Each scene shows the same named points in several views. A view is turned or mirrored, and shifted as a whole, has a little noise and may leave points out.
In the rows, 128 means zero.

Scene 1
View 1
Z162: [111 152 136 113 112 164 123 156 141 145 111 134 121 146  77 131  99 148
 100 135 119 176 126 125 121  98 137 149 135  98  60 113 130 173 137 108
 157 143 145 186 144 148 148 129  89 138]
Z268: [112 117 129  91 132 144 112 120 132 133 109 171 133  96 127 104 148 111
  92 146 142 174 142 120 115 109 110 156 154 122 101 163 153 146  99 141
 149 146 135 168 114 162 137 120 100 146]
Z541: [121  80 134 154  96  81 194 183 154 101  56 129  76 108 142 158 141 108
  98 142  22 109 155 141 144  86  94 126 142 140 132 119 128 130 115 105
 154  82 100 117 176 160 177 226 170 138]
Z507: [135 132 153 138  92 124 173  88 135 115 134 134 147  73 132 115 123 118
 131 164 125 154 173 114 162 123  63 152 184 129 162 112 172  85  85 145
 126 112 145 179 113 163 169 185 142 158]
Z736: [118 107 146 142 111 127 163 184 138 139  63 139  98 136 105 160 119 143
  94 134  39 117 134 129 139  69 109 136 123 122  82  90  95 131 164  85
 169 116  97 140 200 154 180 183 112 119]
Z319: [120  91 134 109 130 116 134 143 131 126  73 165 108 102 133 125 152 112
  85 143  82 133 150 128 120  89 103 146 143 136 105 152 136 137 117 123
 160 124 112 142 148 155 161 162 123 134]
Z85: [119  61 129  93 167 125 104 159 114 141  42 184  94 107 138 123 173 103
  60 134  77 120 131 119 123  64 104 148 125 143  74 170 103 138 143 125
 173 149  84 122 173 172 156 130 104 119]
Z756: [124 108 137 106 124 131 132 108 127 123 108 167 134  78 138 103 153 105
  95 157 131 155 159 118 129 113  85 154 166 133 135 162 163 123  93 154
 137 131 133 165 113 165 148 151 123 144]
Z653: [111 118 126  91 131 147 105 121 129 132 109 166 123 107 121 105 148 111
  90 137 143 177 145 120 111 106 112 155 150 119  95 175 147 159 111 134
 152 144 135 172 113 156 135 126 103 142]
Z108: [122  98 144 112 150 152 124 177 124 151  58 160 106 140  95 145 129 143
  78 129  58 130 113 121 126  58 119 148 116 121  60 116  88 138 168 100
 178 153  97 144 194 158 166 135  81 116]
Z966: [106 134 131  94 131 159 106 150 132 150  99 157 124 138  97 119 124 136
  84 126 128 178 124 123 106  91 134 148 131 114  62 143 133 177 129 119
 163 151 135 178 137 151 139 108  91 136]
Z699: [128 145 154 130 114 173 141 138 129 152 113 139 145 131  78 137  95 160
 106 138 106 159 132 112 143  85 110 148 138 112  77  83 116 121 150 110
 163 148 127 185 164 159 165 138  81 132]
Z312: [147  59 158 127 155 128 152 171 111 141  32 163 102 112 113 164 140 134
  73 143  18  82 125 106 160  38  74 146 114 149  80  87  59  71 188 105
 180 142  62 110 231 171 200 167 102 105]
Z429: [103 176 129  91 116 187  99 125 135 154 138 147 144 137  72 101 106 151
 109 130 181 211 127 119 109 117 142 161 147  96  67 135 152 184 114 126
 156 154 167 211 105 146 123  92  78 144]
Z942: [121  90 133 106 132 121 133 140 134 122  76 167 108  99 136 122 154 109
  87 144  89 134 148 129 127  89  97 145 146 138 106 158 129 134 119 128
 156 128 110 145 147 160 158 155 126 134]
View 2
Z756: [146 164 116 164 178 128 105 145 155 131 125 150 110 154 138 128 131 195
 147 138 115  75 182 155 139  87 115 149 125 100 133 143 114 146  69  99
 135  96 107 108 137 137 115 125 104 160]
Z541: [148  95  49 100 159 116 115 153 117 103 151 182  77 165 141 124 134 139
 118 102 118 101 124 116 141  40  91  97 124  93  89  66 157 107  44 154
  89  48 111 127  43 109 165 108 101 168]
Z312: [184  80  61  68 128  28 134 104 102 132 133 206  58 166 145 161  97  86
 163 121 197  88 121 104 174  50  60 116  67 109  49  66 115 123 113  97
 127  27 140 152  66  72 147 121 133 129]
Z507: [161 150 120 137 178 157  82 112 180 150 101 161 120 183 140 120 136 145
 155 170  81  62 161 146 130  83  95 112 134 118 135 109 142 116  53 131
 135  93 139 131 111 136 118 132  85 173]
Z162: [121 134 118 152 114 118 112 100 161 147 124 103 106 181 167  92 100 120
 187  86 118 123 132 111 120 144 110  99 128 147 153 105 148 148  92 101
 161 100 149 113 165  85 145 107 125 122]
Z319: [143 129  87 132 149  96 120 146 131 118 139 151  89 153 136 124 121 169
 147  99 140 102 155 130 149  82  92 135 122 104 110 117 117 145  81 105
 122  72 105 111 113 112 133 120 119 140]
Z966: [112 146 116 164 114  96 126 117 152 137 132 103 108 166 158 103  97 145
 192  75 135 124 149 116 133 142 109 127 116 133 156 134 122 159 106  85
 161 103 121  99 175  96 132 106 135 115]
Z736: [147  88  70  91 121  88 125 113 127 124 135 162  80 179 151 118 108  90
 163  94 143 112 116 100 144  81  81  90 107 122  96  62 147 122  86 123
 127  51 144 132  77  83 166 111 118 137]
Z108: [146 103  84 109 109  52 141 106 122 135 136 144  80 178 157 126  92 103
 184  82 175 123 128 100 155 108  87 116  91 130 106  93 123 143 110  88
 146  70 139 126 125  68 148 113 139 112]
Z429: [105 169 155 184 117 137 110  98 189 160 119  72 135 182 158  85  93 152
 204  98 104 119 161 126 114 173 125 120 135 160 190 148 128 170  96  82
 181 133 133  96 209 103 123 117 120 116]
Z699: [149 123 114 121 127 105 110  77 167 161 105 137 111 190 158 109  97  87
 193 129 118  95 138 119 130 126  97 105 104 157 135  98 140 135  96 102
 162  86 158 128 144  83 138 123 113 129]
Z85: [146 119  79 126 135  46 142 145 109 110 151 156  76 146 138 145 100 162
 159  76 186 116 152 124 170  82  92 153  83  92  95 120  89 159 114  82
 125  61  97 109 122  91 130 113 142 112]
Z268: [129 160 121 166 150 118 117 132 158 134 131 123 111 156 145 121 111 188
 174 110 119  94 173 139 133 114 111 149 115 115 147 150 107 159  88  87
 151 103 109  97 172 122 113 123 116 134]
View 3
Z699: [140  94 112  87 105 111 105 130 178 169 113 118 116 120  91 131 148 138
 157 133 101 147 132 124 153 152 141 142 117 121 130 145 149 114 165 152
 161 159 127 143  65 140 169  95 124 164]
Z756: [117 131 129 162 152 172 111 116 125 128 112 122 151 149 124 123 145 122
  93 144 139 161 125 100 116  79 150 109 112 179  83 144 150 117 138 127
 163 149 128 127 118 146 139 105 149 106]
Z312: [106 126 108  54  91 123 102 158 174 216 153 103 130  76 157 161 116  71
 108 104 131 157 118 197 127 149  98 167 184 165 169 109 101  63 162  93
 206  98 172 200 136 171 136 147 114 212]
Z541: [ 86 177  92 114 144 177 104 132 163 134 154 156 161 111 185 142 148 101
 122 155 180 173 140 129 155 102  93 196 170 160 106 174 109  77 170 104
 171  93 157 152 108 193 107 152  93 184]
Z429: [182  86 111 143 147 116 114 138 140 113  94 112 128 154  66 127 171 155
 148 137  76 126 127  76 148 127 156 109  60  99 106 157 157 165 147 178
 129 169 111 105  48 103 211  58 142  95]
Z653: [149 123 119 159 161 153 114 141 121 116 106 109 150 144 111 135 152 123
 104 134 106 133 123  95 133 104 143 114  92 147 104 140 134 141 139 147
 152 137 139 121  97 132 185  94 148  98]
Z507: [102 127 115 115 141 166 111  82 158 152 112 149 136 150 118 113 156 158
 138 164 158 183 137  93 135 101 161 130 139 175  66 161 179  97 166 140
 169 178 101 130  84 166 112 115 122 143]
Z942: [119 136 113 142 149 160 111 150 133 136 127 115 158 129 139 139 140 101
 103 132 130 152 123 129 127  99 126 136 126 167 108 137 121 111 146 115
 166 116 149 143 119 156 152 124 133 134]
Z108: [144 113 104  90 108 108 108 167 160 175 136 101 133  91 121 152 139  96
 128 108  97 129 121 161 146 149 102 158 135 123 161 121 104 103 151 128
 170 104 165 166  99 143 178 113 119 165]
Z966: [169 109 107 133 145 123 110 160 137 123 119  99 136 123  99 140 154 120
 128 127  84 122 119 111 148 125 132 130  92 107 129 142 125 147 145 158
 145 133 142 132  76 118 204  88 135 121]
Z319: [106 150 104 136 153 169 109 131 141 129 126 130 157 129 151 141 152 109
 111 145 146 156 132 118 136  97 118 156 132 164 104 158 118 106 149 116
 162 123 148 134 107 168 143 121 118 144]
Z268: [152 113 120 163 156 157 119 138 123 126 108 110 145 142 109 133 151 125
 105 133 106 139 117  99 131  97 142 107  94 158  98 139 141 140 137 138
 144 142 136 125  98 130 180  96 151 103]
Z85: [135 134 122 133 139 139 114 178 128 155 139  91 159 105 149 150 130  70
  76 100 106 131 111 161 121 117 102 136 124 162 148 110  91 113 137 102
 176  88 175 161 144 142 177 122 141 139]
View 4
Z942: [125 131 142 149 127 112 119 116  99 157 112 125 104 121 107 119 119 153
 149 128 131 121 150 111 126  93 156 135 114 146  95 152 145 127 153 135
 162 125 158 138 150 165 143 154 144 115]
Z966: [138 121 113 117 152 141  95 136  63 136  78 160 102 148  97 136 139 141
 172 135 157 119 115 104 149  33 124 112 138 155 121 148  97 110 203 150
 135 111 167 140 147 131 118 105 140 117]
Z319: [127 138 142 151 127 118 123 119 100 147 115 127 104 123 106 130 126 152
 148 128 134 122 145 110 129  89 153 125 108 151 100 148 145 122 149 131
 166 123 161 148 148 158 147 152 151 118]
Z736: [123 160 115 162 122 103 135 130 119 122 149 141 114 123 101 161 123 149
 151 118 114 100 102 112 109  83 133 105 106 155 124 159 199 115 196 110
  69 116 189 203 151 188 165 124 177 143]
Z108: [129 157 109 140 133 117 117 135  77 129 115 147 103 126 110 150 134 158
 147 104 129 139  86  82 130  68 125  98 110 155 118 176 151 107 201 124
 108 111 173 219 140 171 152 118 169 151]
Z268: [135 120 136 132 141 132  96 126  79 153  80 141 111 134  97 112 111 154
 165 145 158 128 152 109 153  65 131 135 133 145 102 136  91 123 159 150
 173 121 153  85 147 137 102 133 127 113]
Z653: [132 118 132 129 148 130  98 122  77 154  74 144 115 137  96 119 115 146
 170 144 155 127 154 109 149  56 134 138 134 150 111 136  90 123 164 151
 171 120 159 100 151 127 105 131 128 110]
Z312: [116 179 126 168 112  70 142 122 110 137 164 120 114  89 119 147 117 167
 129  73 107 151  77  68 115 131 121 111  89 143 102 202 203 119 165 110
  99 105 174 252 126 215 174 147 193 177]
Z162: [139 136 105 134 152 141  95 147  81 123  95 167 119 148  84 153 122 140
 177 140 152 100 114 112 144  40 108 109 144 159 130 137 125 109 211 142
  89 118 185 137 164 137 113  83 154 117]
Z429: [149 113 106 117 167 161  72 154  53 142  62 181 122 150  80 131 109 142
 192 159 176 112 131 110 175  17  93 123 180 152 134 125  55 108 208 166
 114 122 173  85 165 110  71  75 129 108]
Z85: [123 134 137 129 126 117 118 106  79 149 109 121  83 129 123 123 157 156
 137 107 132 153 116  85 124  79 156 114  86 147 100 184 142 120 166 135
 185 117 148 203 127 167 161 159 158 145]
Z541: [122 148 146 178  95  89 156 119 154 128 161 115 105 117 101 146 115 152
 141 134 100  74 157 146  85 119 181 123  93 162 108 136 225 130 146 114
 109 128 178 154 154 184 180 172 164 116]
Z507: [127 141 147 181 133  82 124 133 139 152 133 143 151  96  85 125  50 162
 171 152 137  96 164 121 146 115 113 147 154 142 106 133 151 135 135 142
  99 131 183  63 163 166  92 132 147 105]
Z699: [138 159  99 156 148 108 102 157 101 118 125 174 147 119  88 152  75 156
 173 126 144 118  88  94 158  69  70 117 154 143 131 159 135 104 206 140
  38 118 197 154 166 167 103  76 167 144]
View 5
Z942: [140 147  97 101 108 102 119 161 112 124 141 148 116 145 107 155  92 184
 140 122 133  99 161 144 107 118 130 126 113 132 167 148 149 108 110 139
  80 135 136 130 128 144 152 116 120 113]
Z312: [142 147 118 118 122 134 132 216  96 161  95 201  81 193 175 201  64 146
 197 131 136 126 139 129  61  89 155 117  71 176 226 160 129  77  73 156
 138  92 127 102 146  78 146  72  40 119]
Z653: [112 123 109 100 116 102 106 124 123 117 137 124 144 124  94 136  85 153
 106 121 136  92 187 158 141 128 120 139 156 126 135 139 141 115 117 127
  70 156 164 152 125 159 166 137 153 110]
Z966: [104 108 116 116 124 103 112 145 116 120 120 148 106 132 106 167  76 118
 118 117 157  90 167 160 137 111 147 140 156 143 174 123 128 105 111 123
  87 128 160 140 138 124 162 126 125 112]
Z85: [129 148 119 107 133 108 138 189 102 126 138 163 101 149 135 204  75 179
 126 104 160  86 172 145 104 103 119 133 132 139 210 150 172 103  93 159
  94 120 140 113 142 131 190  78 104 100]
Z541: [157 169  85 111  80  84 122 186  93 115 139 162  91 155  94 153 121 208
 192 121 101 103 106 109  90 118 194  98  51 132 177 137 140 102 123 108
  71  88  71 120 140 101 117 111  83 131]
Z756: [130 152  91  99  93 110 101 130 127 124 135 127 160 142  89 124  96 191
 143 138 112 102 173 155 121 141 102 126 110 112 127 158 142 115 116 127
  79 165 158 137 119 170 142 141 160 114]
Z162: [101  82 118 116 116 103  94 120 113 123 114 147 112 133  91 137  80  74
 128 123 154 100 160 163 142 116 166 141 152 147 151 116  89 105 107  94
  77 125 159 162 127 113 146 150 123 130]
Z507: [130 142  86 103  73 123  77 129 127 137 109 133 169 160  92  88  99 165
 188 159  83 128 150 139 102 138 134 115  76 131 107 151  99 102 122 102
  84 148 145 145 108 144 104 168 139 134]
Z268: [108 123 109 104 119 107 104 125 131 122 134 128 146 136  93 134  85 162
 109 122 139  93 191 163 134 127 109 138 148 121 129 145 139 110 114 126
  83 158 168 148 121 163 168 137 158 107]
Z108: [116 112 128 117 132 114 125 176  99 133 107 174  86 160 133 188  66 105
 146 116 161 107 160 145 110  97 164 132 133 167 204 133 122  91  93 133
 107 107 142 127 139  98 163  95  85 114]
Z429: [ 70  56 122 109 118 101  79  71 135 110 123 109 152 111  63 109  73  59
  76 126 165  94 200 189 183 138 136 160 214 134 100 112  83 113 123  85
  63 159 203 180 118 160 159 185 185 118]
Z736: [127 119 110 117 112 106 116 183  88 132 113 175  83 167 120 170  86 123
 183 128 136 120 123 130  93 103 198 119  96 160 193 131 107  95 101 112
  97  90 109 130 140  81 134 107  72 134]
Z699: [107  92 124 118 107 125  86 134 116 150  94 158 122 160 115 132  66  79
 156 142 139 128 158 155 112 118 161 141 130 164 150 134  79  90  96 105
 112 122 174 144 123 110 137 153 112 132]

Which points are out of place in each view (at most two, in the order of its rows)? Write none if all are in place.
view 1 | Z507
view 2 | none
view 3 | Z319
view 4 | Z699
view 5 | Z966, Z429

Scene 2
View 1
Z465: [176 133 163 134 176 149 125 160 149 168 104  99 141 116 158 133 153 127
 135 133 176 141 118 101 125  85 110 138 158  94 107 102 111 105 103 125
 162 116 110 126 162 125 107 119 135 132]
Z400: [206 133 150 125 176 139 138 168 146 160 110  93 146 104 165 134 153 115
 127 121 182 136 125 103 133  99 100 137 172  71 103 103 119 106  93 147
 177 102 106 146 158 164  98 125 144 131]
Z246: [119 127 160 156 123 106 139 130 135 155 108 153 146 153 131  95 127 181
 131 178 135 147 111 156 110 105 133 164  92 162 135 115  87 131 139  70
 107 125 117 157 125  49 137 113 141 122]
Z687: [184 139 132 137 128 110 147 159 128 144 124 127 149 122 141 110 138 133
 119 145 166 136 126 140 123 122 118 158 135 117 124 111 119 136 112 121
 151 103 112 172 137 133 111 120 153 115]
Z506: [159 129 163 128 142 119 151 142 142 135 100 117 135 139 144 116 127 170
 120 147 148 142 119 145 119 116 119 151 124 111 119 118  90 106 119  93
 140 119 110 182 137  95 129 127 137 127]
Z496: [140 132 128 157 112 111 140 140 116 150 121 142 160 137 131 111 129 147
 116 160 152 134 124 138 105 109 151 177 114 161 144 116 117 143 143 102
 132 105 118 153 133  90 116  98 152 104]
Z901: [157 129 137 154 151 141 122 148 131 173 112 123 161 120 146 132 149 115
 132 145 173 133 118  99 110  86 139 157 143 136 126 104 128 127 129 128
 156 104 119 113 156 112 107 103 144 115]
Z185: [183 134 132 125 127 122 156 133 135 123 101  95 142 129 145 141 116 148
 100 124 157 133 130 134 115 119 132 167 138 100 122 121 114 102 123 118
 170 109 103 198 146 131 120 113 139 111]
Z235: [193 132 129 128 141 147 142 142 135 140 101  80 154 113 157 166 127 122
 103 109 172 125 136 105 112 104 141 160 157  95 124 114 131  96 124 140
 191 104 106 165 162 153 107 104 142 112]
Z452: [184 136 143 132 156 135 134 159 137 157 112 108 147 114 154 128 146 122
 127 135 176 135 124 109 122  96 115 147 156 102 113 105 118 116 107 129
 165 107 110 140 150 136 107 114 144 124]
Z504: [212 136 141 112 140 126 161 150 141 124 103  81 140 117 158 145 118 142
 104 111 163 132 136 134 121 125 112 155 155  70 112 121 112  96 104 131
 179 106  99 203 148 163 108 123 140 122]
Z894: [147 128 140 142 135 145 134 118 137 144  91 101 154 138 145 153 119 154
 106 130 156 135 128 112 106  96 155 169 133 126 129 118 112  95 145 110
 162 116 111 157 155  98 121 104 133 112]
View 2
Z687: [124 149  84 140 108 131 100 101 120  97 107 156 137 131 133 109 138 133
 110 138 176 122 125 124 112 115 114  90 161 129 111 137 125 101  95 152
 122 133 126 149 110 146 126 137  97 116]
Z235: [107 129 121 130  99 125  67 119 116  76 121 158 118 118  76 122 143 151
 105 146 205 160 122 152  90 106 135  98 141 151 127 144  79 109 103 132
 129 167 109 166 130 157 128 149  93 132]
Z465: [123 138  94 160 108  99  91 116 138  69 129 157 126 141 109 132 122 160
  92 135 195 125 143 130  73 124 137 109 133 142 153 161 111 100  77 125
 114 134 117 151 116 130 134 158 122 163]
Z496: [119 144  95 126 102 126 103  94 136 138 138 134 143 128 157  72 134 126
 104 186 139 116 119 107 124 148 131  91 152 126 109 132 116  85 129 163
 116 144 127 149  99 155 119 140 118  95]
Z185: [126 141 116 121 107 126  84 112 110  97 128 152 126 117 103 116 140 138
 110 147 183 148 128 133 112  90 108 101 163 147 109 126  79 100 116 157
 135 138 118 157 121 152 149 142  96 115]
Z901: [102 134  93 154 101 113  86 104 145 100 133 148 134 139 125  96 131 146
  91 169 170 120 124 123  83 155 154  97 127 134 146 164 111  97  98 130
 105 165 118 155 114 154 112 154 128 136]
Z894: [117 129 139 114  97 100  77 115 137 115 170 137 130 118 108  93 133 140
  93 195 166 143 130 125 101 130 144 114 134 145 135 133  60  77 145 155
 125 163 112 160 116 147 140 153 130 116]
Z452: [110 141  89 153 105 119  89 113 127  76 116 158 125 140 111 125 132 153
 100 135 191 132 129 133  87 119 132 101 143 141 135 156 112 105  84 131
 114 143 117 153 121 144 124 149 105 142]
Z506: [135 148 102 134 111 108 105 110 124 101 141 147 134 133 138 108 120 137
 100 153 167 121 138 119 107 107 113 109 153 137 120 132 106  89 113 158
 124 120 127 150 105 133 151 147 119 124]
Z504: [127 143 115 128 112 128  83 118 102  68 107 163 119 122  87 143 138 144
 118 111 206 154 132 147 104  71  99  98 159 149 112 124  86 111  96 150
 140 128 116 159 129 145 154 144  81 129]
Z246: [142 156  99 132 110  96 118  99 149 145 172 125 153 133 187  75 112 120
  92 191 122  96 144  93 132 137 114 112 149 125 121 130 111  61 139 183
 116 111 134 144  86 131 151 144 150 101]
Z400: [118 139  90 161 113 120  82 117 118  54 101 171 121 143  91 147 132 160
 104 105 213 140 134 144  73 106 127  98 137 147 143 156 114 118  68 120
 120 139 117 157 128 139 132 153  96 163]
View 3
Z400: [161 141 170 148 113 142 110 131 142 100 125 137 131 122 142 161  99 120
 116 113 103 124 127 118 171 153 114  67  91 115 118 149 117 134 175 120
 157  84 126 108 138 140 129  90 112 123]
Z506: [159 118 156  99 122 139 126 106 165 136 129 131 130 138 152 142 113 123
 119 108 124 143 122 154 118 123 129 107 126 115 101 125 166 127 142 123
  93 126 125  91 157 149 123 105 121 121]
Z901: [151 145 169 151 141 142 116 134 151 111 113 145 134 137 150 190 121 120
 137 127 113 129 150 122 133 144 102 100 125 107  82 108 131 118 146 129
 121 109 141  82 168 161 111  90 126 114]
Z235: [147 133 165 154 154 133 110 140 131 127  88 149 142 128 156 145 116 122
 110 156 105 122 126 140 143 155 118  75 124 123 120 133 149 130 161 112
 155 101 142 107 157 170 125  89  98 112]
Z185: [143 109 157 119 157 129 117 126 141 151  91 141 142 138 163 118 120 123
  99 150 117 132 109 165 125 134 137  94 133 128 131 133 185 131 142 109
 132 122 134 108 155 168 128  97  90 115]
Z246: [147 112 146  63 127 145 139  94 194 151 141 131 132 153 151 158 129 130
 133  98 139 160 127 167  77  97 128 150 148 100  76  95 195 107 116 143
  34 158 126  68 180 150 109 120 140 116]
Z687: [158 121 167 124 136 137 122 125 161 114 116 127 127 133 148 155 109 109
 102 110 114 147 129 131 131 106 140  97 126  96  91 114 155 114 138 100
 105 130 126 105 153 134 122  86 119 130]
Z496: [145 118 162 112 156 138 132 130 171 132 110 135 129 147 155 170 130 114
 121 123 121 149 141 145  92 101 135 130 157  94  70  84 179  99 114 112
  69 152 137  86 179 152 109  93 131 122]
Z504: [159 109 161 126 130 129 116 128 140 131 107 134 135 125 151 119  99 116
  82 129 109 128 106 149 157 133 141  69 108 120 131 154 156 136 159 100
 154 107 126 124 136 148 133  90  91 127]
Z465: [155 145 162 132 107 144 118 113 153 114 134 144 131 130 141 170 109 131
 139 113 117 130 135 129 148 159  97  84 102 120 100 139 129 132 165 140
 128  93 124  85 153 153 116 101 122 107]
View 4
Z901: [168 112 165 146 142  78  85 150 116 127 163 151 125 113 143 127 140 131
 116 131 151 119 164 135 123 141 137 131 169 131 126 131 145 118 114 133
 106 116  85 171 122 102 138 131 134 112]
Z400: [150 127 140 158 123 114 128 122  90 116 198 117 114 111 144 172 126 129
 125 158 135 127 154  95 108 118 127 137 173 142 147 132 102 125 121 137
  88 103 107 138 120  67 188 110 133 134]
Z506: [124 126 160 144 141 112  97 135 112 152 166 148 124 109 126 144 141 115
 132 144 153 121 159  98 129 130 144 123 143 105 127  97 121 111 130 107
 118 137 101 116 128 150 142 141 116 125]
Z496: [137 122 177 128 142  94  75 130 114 155 132 160 137 124 131 108 159 112
 119 127 150 121 165 126 150 152 160 135 152 106  96 114 159 113 124 114
 130 149 102 144 130 154 103 154 108 106]
Z504: [130 140 123 146 114 134 146  84  79 124 185 128 118  95 138 179 144 115
 129 167 126 119 163  81 111 117 136 150 149 130 134  94  98 117 126 128
 104 141 111 116 114 106 173 142 112 146]
Z235: [160 132 119 144 112 108 134  95  82 109 175 139 118  99 147 152 146 126
 114 154 127 104 177 110 101 127 137 154 163 139 132 104 118 112 107 140
 106 130  86 154  99  88 156 144 115 138]
Z894: [151 125 135 144 131  92  96 133 107 127 153 166 132  99 134 133 148 125
 119 139 147  92 186 116 106 136 143 128 148 122 135  81 124  92 101 118
 119 136  69 157 102 141 124 161 118 131]
Z452: [150 124 151 148 130 105 114 128 104 127 180 133 119 111 140 154 134 128
 122 146 142 127 155 109 117 130 133 138 165 130 134 127 124 122 119 133
  99 117  99 142 121  94 166 121 131 123]
Z465: [154 118 152 154 141 103 102 157 111 124 190 132 121 108 134 156 125 136
 127 145 147 121 157 105 106 122 127 117 166 130 152 125 103 114 116 128
  94 100  88 145 124  91 176 118 139 130]
Z687: [120 132 176 136 136 121 103 121 108 153 162 132 124 119 132 143 146 110
 130 141 145 144 144 101 152 139 151 139 157 108 111 127 141 128 137 117
 120 134 123 111 141 129 145 136 114 112]

Which points are out of place in each view (at most two, in the order of its rows)? Write none if all are in place.
view 1 | Z506
view 2 | Z894
view 3 | Z901, Z185
view 4 | Z687
